Points on a hilly landscape, in no order, each with its height.
From any point a climber steps to the highest of the 2 points nearest to it. It stops when none of these is higher. Distance is the straight distance between rows; heights are no part of it.
dovu: 117 86 113 107 104 116 88 104 107 96 106 101 118 108 108 90 76 113 105 123 104 96 116 106 129 110 96 122 95 84  (h 41.0)
giv: 78 105 100 106 87 99 122 93 92 105 106 82 92 88 100 106 113 109 80 78 110 95 101 99 85 90 91 100 108 114  (h 45.0)
redak: 77 94 75 76 104 121 100 98 118 89 58 109 116 117 87 81 127 82 111 67 121 137 114 81 120 82 106 61 87 104  (h 39.7)
Vodu: 112 80 112 92 97 100 88 99 102 97 99 105 120 107 99 97 98 98 103 104 111 85 104 104 107 93 91 108 102 89  (h 41.5)
fal: 104 92 90 83 110 84 92 100 119 91 80 73 114 99 92 122 111 117 121 133 95 84 106 117 80 106 120 99 98 116  (h 38.1)
kevub: 92 114 92 97 112 145 119 126 102 99 112 86 104 105 105 72 99 103 93 112 116 130 99 106 143 102 104 102 88 97  (h 2.1)
lonuk: 107 97 121 107 117 110 104 118 103 106 109 94 120 99 90 84 74 116 83 93 111 106 76 112 108 92 90 114 91 105  (h 32.2)
tasu: 133 132 89 126 117 107 108 111 92 106 107 93 65 101 112 106 68 116 111 136 65 110 116 120 114 129 125 106 90 105  (h 53.0)
bogi: 99 103 99 106 102 91 107 93 81 94 91 124 81 99 95 92 112 73 91 76 87 107 81 86 76 85 112 79 110 101  (h 56.6)
suset: 93 83 123 94 99 107 88 110 114 115 123 97 132 91 93 94 84 120 85 78 126 89 89 109 116 95 70 132 90 95  (h 12.8)
vorut: 100 102 118 98 80 67 90 89 102 124 121 117 97 93 97 126 88 89 87 86 96 67 79 96 73 99 55 108 104 98  (h 44.9)
fezo: 69 89 90 88 71 95 97 94 111 108 116 64 118 86 118 116 124 123 102 99 116 82 130 108 113 110 75 120 107 98  (h 43.0)
monud: 122 82 102 76 101 72 66 89 107 95 80 125 108 108 85 118 109 76 119 117 85 76 98 101 79 96 109 87 103 88  (h 53.1)
Ged: 110 114 102 111 115 115 110 116 87 100 109 109 91 104 105 78 93 94 94 103 96 118 87 103 109 95 109 91 99 96  (h 49.9)
Kan: 83 107 84 95 115 99 120 107 100 87 74 76 97 93 89 96 121 112 109 95 97 119 90 99 82 91 136 84 100 131  (h 51.8)
duk: 110 105 79 111 105 113 99 95 99 80 88 90 85 103 114 100 100 107 125 143 79 108 130 99 106 124 145 95 104 103  (h 52.8)
lisaz: 119 91 108 100 116 106 97 109 97 87 89 110 111 111 99 81 95 87 110 112 99 108 93 103 105 93 111 93 100 91  (h 46.0)
figi: 77 80 85 75 80 107 96 92 112 90 89 79 123 101 111 98 134 115 126 101 127 101 142 94 128 100 95 103 107 97  (h 41.7)
Nibeb: 102 88 100 105 96 122 98 98 100 88 100 92 109 107 113 89 97 108 109 122 107 101 127 101 126 110 108 110 103 91  (h 42.3)
gesin: 88 88 95 79 102 75 97 108 119 103 90 61 123 92 96 120 124 117 113 105 105 85 100 121 84 98 94 99 98 116  (h 45.3)
Zoka: 75 83 91 77 88 82 97 103 116 102 96 60 126 91 107 115 135 119 116 95 114 91 118 114 103 99 84 102 102 108  (h 44.4)
Lakig: 92 130 93 132 82 102 124 90 74 102 116 119 50 95 111 96 104 77 94 90 84 110 97 73 77 107 108 90 115 97  (h 50.7)
tuvi: 124 90 105 99 109 103 81 95 118 95 91 94 116 109 95 113 79 118 115 151 95 80 121 118 113 116 105 115 94 93  (h 57.6)
lev: 67 97 98 96 70 66 113 94 103 120 113 75 95 78 107 127 132 101 90 66 103 84 98 101 72 97 58 102 107 106  (h 59.2)
Mub: 89 92 117 110 84 122 94 87 90 108 127 141 100 108 115 79 83 86 86 77 112 97 100 74 132 98 67 123 105 73  (h 21.0)
pova: 93 110 89 88 108 119 106 105 89 94 92 139 86 118 98 74 118 51 88 66 104 130 84 84 113 80 101 63 97 83  (h 35.3)
Dopu: 84 103 96 97 70 67 103 82 101 112 107 94 82 86 103 131 124 92 100 86 94 76 103 94 63 100 80 98 111 102  (h 62.3)
buz: 112 108 91 103 105 77 93 92 104 92 82 99 84 94 85 120 99 103 102 125 71 86 91 107 60 102 134 92 104 115  (h 25.4)
Zalag: 80 80 107 82 95 95 106 105 102 114 100 93 121 101 86 102 126 96 81 55 128 98 87 104 104 75 67 95 91 102  (h 38.9)
Nezu: 135 105 116 107 118 77 83 94 96 102 98 136 90 112 91 102 66 86 95 116 73 89 79 99 77 93 101 90 104 89  (h 49.7)
zopo: 104 70 103 77 102 82 86 100 106 98 78 101 125 108 87 103 129 85 114 82 115 97 97 102 95 83 94 87 96 99  (h 46.7)
zabat: 104 129 111 140 88 100 109 92 85 117 135 121 62 98 116 105 54 102 85 94 86 105 104 84 111 122 81 121 102 90  (h 48.6)
Poror: 80 110 75 92 98 100 105 98 92 83 67 114 87 95 96 91 128 92 109 79 92 132 101 77 91 91 134 70 102 115  (h 45.9)
bogas: 86 75 94 79 88 114 94 94 107 86 84 98 125 109 103 90 128 98 119 95 130 105 129 93 131 91 96 95 103 88  (h 42.2)
nuf: 111 98 101 107 102 105 98 96 89 91 97 116 93 107 108 89 99 85 105 106 90 102 104 94 99 99 114 91 109 90  (h 47.9)
Fovi: 81 94 82 82 100 116 98 93 101 85 69 124 104 111 96 82 129 75 109 72 111 129 114 76 116 85 110 65 98 94  (h 38.4)
mumib: 121 71 104 80 94 91 69 87 104 86 83 125 116 115 99 102 110 75 125 115 102 83 116 94 103 97 105 93 107 78  (h 55.3)
poni: 136 104 105 117 113 106 87 104 95 98 108 128 88 117 119 87 66 95 110 130 82 106 112 101 128 116 106 106 96 74  (h 45.6)
zival: 120 70 108 81 108 99 81 98 108 83 76 111 128 115 92 90 110 78 124 110 114 99 107 99 111 92 105 96 100 85  (h 57.1)
sela: 98 90 112 102 79 96 99 84 88 107 112 121 97 105 105 100 101 83 91 78 109 82 98 85 99 93 72 108 111 88  (h 48.5)
miv: 131 126 99 123 120 112 104 117 97 108 112 90 77 101 113 105 55 124 107 131 74 113 117 120 131 131 111 119 85 102  (h 53.8)
kiro: 87 83 114 106 71 120 90 81 94 107 127 127 105 105 118 90 93 94 93 83 117 84 116 78 129 102 66 130 107 73  (h 20.2)
Vuvi: 89 105 110 106 92 127 105 97 83 106 125 146 90 113 115 70 90 71 83 76 109 111 89 77 133 92 73 105 104 69  (h 22.1)
Rov: 116 93 97 106 112 125 101 111 101 86 95 99 109 111 111 77 97 96 118 130 102 115 114 102 130 110 117 101 96 87  (h 43.5)
dud: 93 80 106 77 82 69 71 94 114 110 104 97 125 96 104 126 118 92 112 110 88 67 106 110 94 106 64 94 101 78  (h 41.1)
Nitak: 102 123 88 92 110 141 116 126 97 102 115 113 90 112 111 68 103 85 92 104 117 130 95 101 140 94 107 92 90 87  (h 1.5)
tusov: 107 101 112 108 98 86 104 87 79 103 100 133 80 105 96 95 98 67 88 74 89 94 77 83 73 85 91 89 112 95  (h 60.6)
lef: 103 94 114 112 94 113 75 88 118 114 129 104 106 94 107 111 52 132 96 107 101 84 126 104 136 125 82 145 90 85  (h 55.0)
vik: 98 97 82 88 105 89 90 100 93 76 55 119 99 100 94 94 126 85 122 93 88 127 98 79 86 96 144 76 99 115  (h 47.8)
nolo: 81 88 117 102 89 127 97 99 101 111 127 111 116 95 104 85 88 110 79 71 124 94 98 92 128 94 70 128 98 86  (h 18.4)
kurid: 116 88 120 101 111 105 92 110 97 97 101 116 117 111 98 80 84 92 95 98 107 102 85 102 110 87 91 104 99 86  (h 43.7)
Lisar: 77 85 86 84 72 99 94 88 110 97 104 72 115 94 119 109 127 121 119 108 118 87 143 102 119 109 91 112 112 96  (h 42.4)
rap: 96 106 114 111 116 105 113 118 106 109 114 65 114 86 89 98 72 139 75 95 111 101 82 122 96 102 91 121 91 128  (h 36.2)
simad: 82 90 111 110 83 135 96 91 99 108 131 109 107 96 115 83 85 111 85 86 116 96 116 86 139 106 76 134 101 79  (h 19.4)
tizo: 108 90 91 91 123 104 105 105 118 78 69 68 116 105 94 104 107 114 132 136 101 106 102 104 94 110 135 100 98 117  (h 61.8)
Fulis: 106 78 112 80 96 86 70 109 122 107 105 87 140 100 98 116 102 108 113 121 107 74 103 121 108 103 73 115 91 84  (h 39.6)
Gavar: 115 99 123 112 117 94 92 113 105 108 118 106 114 100 94 95 54 118 81 92 105 98 77 108 105 97 85 118 93 101  (h 30.4)
Zekat: 105 111 77 108 106 121 107 106 92 83 96 97 83 101 118 87 113 98 125 129 89 122 123 93 117 117 142 88 104 101  (h 51.9)
pag: 141 130 91 103 144 111 117 138 92 106 105 111 74 109 101 77 94 95 109 123 103 129 70 116 107 102 133 96 82 111  (h 2.0)
depo: 128 117 109 115 119 75 99 101 85 102 98 126 76 103 90 99 80 81 88 98 68 100 63 98 58 89 114 85 106 103  (h 57.3)
botes: 106 103 104 106 101 89 104 97 96 101 99 93 96 96 95 108 96 104 92 99 93 89 91 108 74 94 108 96 106 111  (h 61.7)
dedeg: 125 121 107 122 119 86 98 97 101 106 100 105 83 100 90 115 60 116 91 130 69 90 94 115 83 109 111 97 96 106  (h 27.0)
Gaf: 95 98 119 108 104 123 102 110 95 107 120 116 112 102 102 76 80 104 78 80 114 108 85 97 125 90 80 114 95 88  (h 16.9)
Kav: 88 98 88 88 113 81 113 106 107 91 71 67 104 91 83 109 125 117 109 93 100 107 85 108 68 88 129 90 98 138  (h 50.0)
Peba: 80 103 98 94 100 132 116 110 96 96 104 103 107 107 98 77 107 91 82 80 116 118 97 97 125 85 92 90 97 90  (h 6.8)
Sudad: 103 138 88 134 110 100 129 111 84 107 110 73 64 84 100 104 92 117 87 108 77 115 90 111 72 110 129 96 100 126  (h 39.5)
vel: 122 75 112 85 115 102 90 106 114 86 78 93 137 112 87 92 101 92 120 118 117 99 95 109 109 93 102 105 93 92  (h 59.0)
deped: 127 84 99 95 114 101 83 96 115 83 80 100 115 114 96 105 91 102 127 151 92 89 117 109 106 113 122 102 98 92  (h 58.8)
kemob: 84 91 114 94 91 95 108 103 95 116 112 97 112 92 92 103 109 105 74 60 122 89 82 106 95 82 67 108 99 105  (h 41.8)
marub: 115 121 101 123 100 79 103 89 83 100 99 124 65 99 95 107 87 80 91 101 67 96 78 87 54 99 116 88 111 101  (h 54.4)
Pakob: 89 98 83 79 108 121 96 102 100 86 75 135 101 121 95 73 124 53 100 67 110 138 101 78 121 83 105 58 91 84  (h 37.1)
zotab: 98 99 111 93 102 123 100 103 86 99 107 146 98 119 106 66 101 61 87 74 110 117 86 83 129 84 79 88 100 67  (h 23.3)
resu: 101 84 102 91 85 95 86 92 106 100 103 94 114 101 107 111 107 106 107 111 108 77 118 106 104 102 90 110 105 90  (h 40.1)
bof: 112 86 89 83 105 76 78 96 95 77 55 125 101 105 87 102 120 77 120 94 83 112 90 83 73 95 139 80 100 109  (h 49.5)
getu: 62 104 66 75 97 130 116 102 122 92 69 88 110 118 92 82 121 90 97 57 122 137 114 87 122 79 97 63 88 107  (h 41.3)
beduf: 93 94 109 92 117 105 114 113 98 100 86 98 114 107 76 87 111 89 81 69 114 112 72 107 94 72 93 84 92 109  (h 33.2)
vap: 85 113 98 113 85 89 121 93 96 107 111 72 85 81 98 117 105 119 79 89 103 88 100 107 69 98 96 106 110 120  (h 43.2)
livu: 71 99 87 90 96 107 120 96 99 94 85 84 99 95 93 96 126 108 94 77 114 115 107 95 100 83 107 84 104 117  (h 45.4)
Kur: 94 104 99 110 104 124 115 108 93 95 109 84 100 99 106 86 97 113 92 107 104 112 105 104 117 102 106 104 101 105  (h 2.2)
Zofi: 120 97 91 95 130 98 97 114 106 74 65 95 106 107 92 92 105 92 130 130 86 118 83 99 88 106 146 89 94 110  (h 58.7)
peve: 90 123 83 119 91 90 119 88 99 95 94 64 74 83 98 118 104 124 96 118 82 98 113 105 64 110 134 100 108 126  (h 41.4)
dozil: 118 112 106 120 108 103 93 96 104 105 104 95 91 101 101 115 59 128 98 133 79 90 119 116 112 122 104 115 94 100  (h 56.0)
Doreb: 122 102 95 101 111 92 88 100 82 83 84 140 82 108 102 84 106 62 112 101 76 115 85 85 83 98 132 78 106 90  (h 22.6)
Putip: 79 111 74 96 106 100 117 101 103 81 71 71 92 88 99 100 121 123 119 110 92 123 104 94 83 103 147 89 104 135  (h 53.3)
Dis: 96 101 109 115 75 112 81 76 109 114 127 104 93 95 112 118 68 124 94 114 99 77 138 98 129 129 77 140 99 82  (h 56.2)
pup: 70 107 81 97 92 114 120 93 99 87 88 79 94 91 103 93 124 116 106 95 107 119 122 91 104 95 121 86 109 117  (h 47.5)
Kel: 110 94 95 95 107 104 88 98 85 79 81 139 92 109 105 79 116 63 115 95 91 119 99 80 100 96 125 74 107 85  (h 21.7)
nep: 97 111 91 111 90 88 106 85 76 89 88 131 65 97 100 98 116 66 100 79 79 111 86 71 68 95 121 81 113 100  (h 53.4)
rim: 118 135 86 134 100 111 113 99 87 106 113 89 58 94 115 108 79 111 105 129 70 110 122 109 105 130 124 106 99 103  (h 52.3)
Meso: 100 95 95 94 81 77 93 79 94 96 92 114 87 98 99 117 118 81 106 91 91 83 105 86 72 97 104 90 114 100  (h 56.8)
veg: 100 86 100 93 70 87 84 70 93 99 104 131 93 108 111 114 113 70 114 97 99 73 119 78 95 104 79 100 118 80  (h 52.0)
nif: 75 70 95 75 84 109 96 92 105 103 92 109 123 111 94 96 135 86 96 61 135 103 113 88 131 80 68 90 95 83  (h 9.7)
rin: 107 91 108 88 116 91 100 116 119 101 94 60 129 96 86 113 99 126 104 118 111 85 87 128 88 102 95 114 91 119  (h 45.5)
fom: 103 88 96 83 126 108 110 107 118 79 63 67 126 104 88 96 118 109 131 119 116 115 94 101 101 100 125 96 94 116  (h 63.4)
kozok: 98 96 106 90 90 72 89 99 110 114 108 88 110 90 98 126 104 106 95 103 95 70 93 117 78 100 78 103 101 103  (h 40.9)
kilu: 63 103 80 83 97 124 121 100 107 91 81 90 104 107 92 86 122 97 90 67 119 124 109 91 116 80 100 73 96 108  (h 43.1)
gusa: 100 129 83 128 99 92 119 99 90 95 96 80 64 85 100 112 99 111 97 115 70 107 100 104 64 111 140 94 104 122  (h 40.6)
Peko: 93 108 86 103 72 79 97 74 100 94 92 101 75 90 102 126 116 97 111 106 87 83 119 87 68 107 116 94 116 103  (h 58.9)
bedif: 114 109 100 121 95 103 98 87 85 98 108 121 78 106 113 95 85 88 101 111 81 97 106 90 98 109 107 96 112 87  (h 49.4)
nev: 109 121 88 131 89 114 109 89 84 99 113 100 65 98 120 100 91 101 105 122 79 105 127 94 106 122 120 101 107 92  (h 51.6)
fuli: 94 140 82 98 116 140 132 133 96 112 122 88 82 102 102 78 100 101 79 98 113 132 85 112 124 95 110 93 87 113  (h 4.7)
Razir: 92 99 102 108 63 99 92 71 98 110 121 110 89 99 115 119 95 98 100 109 103 70 128 87 103 117 73 121 113 84  (h 58.3)
togeg: 83 105 79 99 98 99 113 92 107 86 82 60 94 91 104 108 116 128 117 119 97 104 124 102 87 109 134 100 110 127  (h 54.7)
dab: 99 67 105 76 96 67 84 102 102 111 89 103 122 104 91 113 133 79 105 68 105 89 87 102 87 84 73 83 95 95  (h 49.0)
kol: 110 108 107 109 93 86 95 89 103 108 106 97 94 96 94 121 82 113 91 117 90 76 101 110 81 104 96 105 104 105  (h 59.1)
lizi: 118 112 106 121 116 114 101 112 102 105 112 84 96 99 106 101 55 131 98 124 86 107 111 116 127 123 104 123 87 104  (h 54.8)
vaza: 114 86 112 90 112 96 92 111 116 100 95 80 131 103 88 106 91 114 106 119 112 87 94 120 99 98 92 114 93 104  (h 44.3)
poz: 112 130 77 101 131 131 130 131 99 100 104 76 80 102 104 84 109 109 111 128 105 133 91 109 118 113 137 94 88 121  (h 3.2)
Sezi: 114 114 101 127 86 106 98 80 91 102 112 116 73 105 115 107 73 101 100 123 78 90 124 94 105 121 102 107 108 84  (h 50.5)
Sadep: 130 96 123 96 106 68 82 89 94 110 100 140 95 111 87 109 76 75 90 96 84 78 71 94 71 85 84 93 108 91  (h 52.9)
vuk: 104 129 98 132 87 87 116 87 79 103 108 120 50 96 101 105 93 77 92 96 73 101 87 79 56 106 112 92 113 99  (h 52.4)
faza: 91 107 122 124 101 105 96 100 101 118 143 115 97 88 105 94 48 120 73 69 109 101 86 91 116 107 75 129 95 96  (h 15.1)
fiked: 75 112 81 107 80 90 113 81 81 91 80 125 65 91 98 101 129 76 100 64 91 119 99 63 75 93 118 74 111 109  (h 50.4)
Tupe: 120 81 107 86 130 107 103 107 120 81 66 72 138 108 86 92 105 100 131 128 120 109 88 106 108 102 114 103 90 103  (h 61.5)
Vok: 121 79 114 99 103 113 74 100 122 99 103 103 130 110 103 100 69 117 112 135 108 86 122 110 135 114 91 131 88 79  (h 40.0)
Tol: 131 117 115 118 131 80 91 104 107 107 104 111 93 104 87 117 43 122 91 130 73 95 89 117 98 110 102 103 87 102  (h 27.9)
Nofi: 117 104 88 102 112 85 91 100 96 80 73 109 89 99 91 105 101 91 112 119 70 104 87 99 68 103 146 87 103 112  (h 24.6)
Sogu: 117 93 120 104 97 83 90 88 88 107 106 138 96 112 99 99 83 76 90 86 93 83 80 87 84 87 78 99 110 88  (h 56.4)
Bege: 91 107 98 107 63 86 96 69 101 108 116 106 78 95 109 128 106 94 103 113 95 69 124 87 82 117 81 109 116 90  (h 59.3)
Zego: 83 71 108 82 78 113 84 100 111 106 115 93 135 98 109 97 117 108 104 88 130 85 118 102 134 98 69 128 97 78  (h 11.0)
Muv: 123 111 117 105 132 101 104 128 89 105 107 122 101 111 95 70 81 85 89 91 100 122 59 105 102 82 98 90 93 94  (h 27.8)
vig: 116 132 105 136 92 106 102 93 87 115 130 117 59 99 123 109 50 110 96 108 79 108 122 93 128 132 93 123 96 84  (h 49.3)
zaf: 113 110 84 104 105 83 93 99 82 80 76 127 77 98 96 98 109 74 107 103 68 116 81 86 68 101 146 80 105 105  (h 23.6)
releg: 96 90 121 98 86 90 93 99 99 117 123 112 113 94 100 103 88 102 81 70 116 80 81 100 97 91 61 120 101 96  (h 44.5)
gil: 126 96 98 112 107 114 89 100 96 88 99 116 95 114 116 86 85 92 116 134 86 103 120 100 121 114 118 99 102 81  (h 44.6)
fisib: 102 127 99 127 116 106 127 116 90 108 113 68 83 86 97 99 82 126 80 104 88 111 85 118 82 106 113 102 97 129  (h 38.6)
Detop: 73 111 72 96 83 87 105 86 91 89 61 116 77 89 94 101 136 97 105 66 92 129 102 70 76 93 130 72 105 123  (h 47.6)
tevar: 88 116 91 117 95 99 121 96 96 99 105 62 84 84 100 111 101 127 87 107 94 99 109 111 77 106 115 104 106 125  (h 42.1)
vun: 98 107 78 109 104 112 110 94 104 83 87 65 89 96 109 106 103 123 121 138 86 105 132 103 100 122 140 101 104 117  (h 53.7)
lilet: 118 87 95 85 101 73 74 89 98 85 70 127 98 105 87 112 111 75 116 106 80 91 95 90 70 96 128 85 106 98  (h 51.3)
kagu: 100 83 100 81 85 62 84 82 95 108 92 118 96 101 95 122 126 68 108 77 91 78 93 88 69 92 83 86 105 95  (h 54.1)
Nomu: 101 111 90 98 126 110 115 121 94 87 83 95 96 101 93 84 114 92 110 106 94 127 79 100 93 94 135 81 95 115  (h 54.6)
tid: 85 103 98 103 98 99 119 94 86 98 93 107 88 98 92 96 117 88 85 68 101 107 88 91 84 80 104 80 106 109  (h 52.5)
Malu: 91 111 94 103 66 71 99 71 102 107 105 107 71 90 99 136 113 90 104 111 86 71 113 86 61 111 91 99 114 96  (h 60.5)
Vom: 102 114 95 114 116 109 117 113 87 96 100 94 88 97 101 89 101 100 96 103 89 116 87 104 92 96 124 88 101 112  (h 52.1)
Bokif: 80 70 101 78 77 107 90 94 102 101 102 102 124 105 106 97 129 95 103 75 131 92 117 94 130 89 70 106 102 81  (h 10.3)
zap: 113 126 102 137 83 109 99 79 88 108 121 119 59 104 123 112 62 101 103 123 73 98 133 89 121 132 96 117 104 78  (h 49.8)
sitol: 85 106 78 101 83 92 105 83 101 87 87 79 87 90 108 112 119 116 115 112 94 98 130 95 84 108 128 96 114 115  (h 55.8)
Podog: 88 107 108 119 104 128 107 109 104 110 126 61 103 81 101 94 69 147 80 99 108 108 110 116 125 119 92 137 89 118  (h 39.4)
zal: 79 88 99 90 75 80 104 90 98 113 106 92 102 91 106 117 129 95 95 70 111 83 103 97 88 92 70 99 109 100  (h 57.0)
rato: 94 94 126 106 104 100 86 105 111 118 136 107 117 87 96 95 57 123 76 69 120 92 80 101 112 99 71 133 90 99  (h 14.1)
bovi: 93 100 94 106 104 111 114 102 99 92 96 74 102 97 103 97 103 117 100 112 102 103 110 106 99 102 116 101 105 114  (h 1.7)
kar: 80 101 102 100 92 86 122 93 90 110 100 94 90 89 89 109 121 96 76 58 110 97 81 100 74 80 85 90 106 116  (h 48.1)
Kisa: 93 78 97 82 103 99 96 96 101 88 73 109 116 110 89 92 127 84 112 81 118 110 106 91 106 83 105 80 99 99  (h 44.8)
Mon: 103 76 121 82 92 84 73 109 113 116 114 102 138 97 98 108 98 101 98 87 112 77 86 113 105 93 60 116 92 84  (h 44.7)
Lasi: 98 100 100 90 113 81 106 110 117 104 94 54 116 89 89 122 107 126 100 114 102 83 92 127 72 100 103 106 97 129  (h 46.6)
pafur: 98 93 117 100 77 84 88 87 100 120 123 119 104 98 103 114 88 94 89 85 105 70 92 94 93 100 59 118 106 90  (h 46.4)
mekof: 92 125 73 108 101 130 122 110 87 94 109 92 73 96 117 84 115 101 108 115 98 128 117 95 120 110 135 86 104 106  (h 50.6)
Gamis: 92 105 84 107 86 93 105 83 92 87 90 99 83 93 106 108 115 99 109 102 91 99 115 87 80 103 126 90 114 106  (h 57.2)
sof: 103 104 116 103 120 107 113 119 90 103 101 108 107 105 87 80 94 91 78 78 106 115 65 106 97 77 93 89 95 103  (h 30.3)
rumaz: 91 135 76 100 124 131 135 129 97 100 104 70 81 96 99 86 113 109 98 111 102 134 86 107 108 101 132 86 91 127  (h 3.6)
vusap: 89 101 104 106 104 116 107 109 111 106 115 52 113 85 99 105 83 147 86 111 113 95 110 121 111 116 93 135 91 123  (h 40.3)
gopaf: 119 104 109 106 119 78 103 106 91 100 89 107 93 100 84 101 89 91 90 94 80 96 66 108 58 84 115 87 102 113  (h 61.6)
disok: 113 81 97 83 81 84 70 75 97 91 88 135 98 110 104 113 114 69 121 107 92 76 118 80 91 103 101 90 115 80  (h 53.5)
boge: 82 82 104 79 109 104 111 108 108 106 85 95 125 108 75 93 123 90 78 57 129 111 81 106 106 68 78 83 84 106  (h 36.3)
lalez: 93 110 111 122 97 110 104 101 102 115 128 76 98 82 102 103 64 140 75 92 105 97 103 112 108 115 86 132 95 114  (h 38.5)
migid: 116 95 110 91 115 113 91 109 85 92 96 147 99 120 102 62 103 57 100 89 104 122 81 90 120 84 95 80 98 70  (h 24.7)
meza: 89 75 119 86 91 115 80 108 119 112 122 92 143 92 100 92 98 116 96 83 133 87 101 109 129 96 66 139 89 83  (h 11.8)
diz: 95 98 112 95 91 81 88 105 115 120 121 82 118 85 97 121 87 122 87 98 105 73 91 121 89 105 69 118 95 106  (h 39.9)
Fif: 114 102 110 107 99 92 83 90 110 109 110 104 102 100 97 120 69 122 96 130 91 76 112 113 104 113 91 115 97 95  (h 57.4)
fite: 124 87 97 94 125 100 92 103 115 77 69 89 115 109 91 101 99 100 130 142 91 99 100 107 93 110 133 96 96 105  (h 60.4)
Kani: 98 70 113 77 90 69 78 105 107 116 104 99 129 99 98 115 119 85 103 78 102 78 88 109 92 91 56 97 96 86  (h 46.9)
sevo: 72 97 98 92 88 128 115 95 93 98 102 115 102 110 100 82 113 81 78 63 118 112 100 85 125 80 79 86 101 84  (h 7.9)
beku: 99 114 90 108 116 135 122 122 94 99 110 76 93 100 109 80 99 114 101 120 104 125 106 108 128 111 116 102 92 108  (h 2.7)
vot: 100 100 113 90 82 59 82 84 105 122 111 120 96 92 92 135 102 82 97 104 81 63 85 99 67 101 62 94 105 91  (h 43.3)
sil: 96 105 112 113 71 96 84 75 107 119 129 113 92 95 108 125 71 115 91 112 99 69 122 93 112 123 68 132 103 86  (h 56.9)
zubin: 67 87 92 83 83 122 109 91 102 98 94 105 111 109 97 90 125 91 88 64 129 107 114 86 129 81 78 89 101 89  (h 8.9)
kuro: 109 85 98 85 99 85 84 96 112 95 89 92 115 102 95 117 109 101 116 121 98 78 108 112 88 100 106 98 104 100  (h 38.8)
galaz: 82 123 91 97 111 134 127 124 96 103 110 92 98 105 96 76 103 93 77 85 110 128 82 105 116 85 99 86 91 103  (h 5.6)
Rana: 90 74 101 82 81 63 88 89 96 117 100 111 104 98 101 121 133 70 104 64 100 80 92 90 82 91 60 87 101 92  (h 51.7)
Rekez: 96 119 107 121 116 115 121 119 96 108 117 64 98 86 96 94 73 136 77 101 99 112 87 119 101 108 100 114 92 128  (h 37.4)
Tudud: 75 121 75 106 90 125 122 97 89 88 101 92 79 92 113 87 119 101 104 100 99 125 122 85 113 102 125 82 111 106  (h 49.2)
pum: 121 108 93 100 112 112 93 109 82 89 100 142 80 112 115 71 110 63 113 107 94 123 97 88 113 100 122 79 103 79  (h 20.9)
telo: 90 78 101 76 89 77 76 105 120 104 101 76 135 96 106 121 120 107 117 114 100 77 112 119 103 106 74 104 97 87  (h 40.4)
zoneb: 115 111 96 113 110 92 98 92 104 96 91 92 86 100 93 117 84 114 101 136 73 86 105 114 78 111 124 98 100 110  (h 26.2)
nogib: 113 107 115 106 109 79 104 104 96 109 100 99 97 94 85 108 85 102 80 89 90 88 69 112 62 84 98 96 102 117  (h 66.1)
donev: 92 86 104 91 103 114 103 109 113 97 102 63 128 98 98 98 103 127 102 112 123 95 110 115 117 103 94 123 94 109  (h 42.5)
kaz: 114 102 90 91 131 102 102 120 97 79 67 109 103 106 91 82 116 81 123 111 92 132 77 94 93 98 142 78 92 109  (h 56.7)
bab: 90 82 104 95 68 92 95 75 86 105 110 129 93 107 108 106 116 69 104 77 111 78 110 75 101 96 66 105 116 84  (h 50.3)
geguz: 104 92 109 83 89 67 76 93 111 114 105 106 113 95 95 130 106 95 103 112 86 65 94 112 83 102 72 95 101 88  (h 42.0)
Gon: 74 93 95 85 82 83 101 104 114 110 111 57 119 82 110 121 124 124 98 94 110 83 113 119 96 105 74 112 103 108  (h 43.8)
sebu: 99 93 121 98 115 102 102 121 113 112 113 76 130 90 84 96 78 129 81 87 122 96 74 122 100 94 80 124 86 118  (h 34.4)
Fosaz: 126 110 109 122 110 104 94 106 91 106 121 128 88 110 117 88 60 100 96 112 87 108 100 97 120 112 97 108 96 81  (h 46.5)
vup: 80 83 99 83 95 102 104 105 111 98 96 65 126 97 99 103 124 119 107 98 125 96 113 112 111 94 90 109 98 108  (h 43.6)
telob: 114 75 109 85 95 102 71 100 122 101 103 94 135 107 101 109 92 112 117 134 110 76 120 114 123 111 85 123 93 81  (h 39.0)
simi: 96 107 117 121 99 114 103 102 91 111 131 113 98 96 108 87 67 111 77 82 106 104 90 92 117 102 80 120 99 92  (h 15.8)
pumez: 75 99 101 94 73 57 100 91 107 120 111 84 94 78 104 137 124 93 95 84 87 75 94 104 63 103 57 96 107 99  (h 60.7)
Vafa: 103 79 117 86 102 94 89 113 111 107 102 86 135 100 91 101 104 108 98 92 122 88 86 118 103 88 77 113 91 99  (h 42.6)
gela: 91 95 100 86 115 83 115 113 110 101 84 60 114 92 85 110 119 118 99 92 109 97 82 120 72 87 107 96 95 132  (h 48.2)
Peli: 81 136 83 104 116 137 138 129 96 106 117 64 87 93 99 85 104 116 81 101 107 132 89 110 115 98 113 92 91 124  (h 4.1)
deno: 121 130 78 100 135 116 120 132 94 97 99 100 74 102 100 82 113 94 113 121 98 133 78 108 102 105 148 87 89 117  (h 2.6)
rara: 89 75 91 73 100 110 91 93 113 85 64 106 127 113 90 86 132 85 123 86 130 118 121 87 126 86 101 78 95 95  (h 43.4)
direk: 113 118 114 129 100 99 100 97 86 113 132 132 78 104 118 93 57 96 85 94 90 105 91 85 112 111 83 112 101 86  (h 47.7)
zifim: 126 105 121 114 126 87 89 113 109 106 111 109 109 105 91 103 45 119 87 113 91 97 82 114 103 104 94 111 88 102  (h 29.0)
Sedes: 125 103 116 97 126 105 96 120 87 101 105 141 99 118 101 64 88 70 95 93 102 123 68 99 113 82 93 87 94 77  (h 26.1)
naki: 105 95 108 108 109 112 101 109 110 102 108 72 116 96 98 100 77 132 92 116 109 93 105 117 112 110 94 126 93 112  (h 41.2)

Where does a climber stop that starts at each point below?
Poror -> fom
deno -> pafur
Pakob -> Malu
meza -> pafur
nev -> nogib
Vok -> Sezi
Vuvi -> pafur
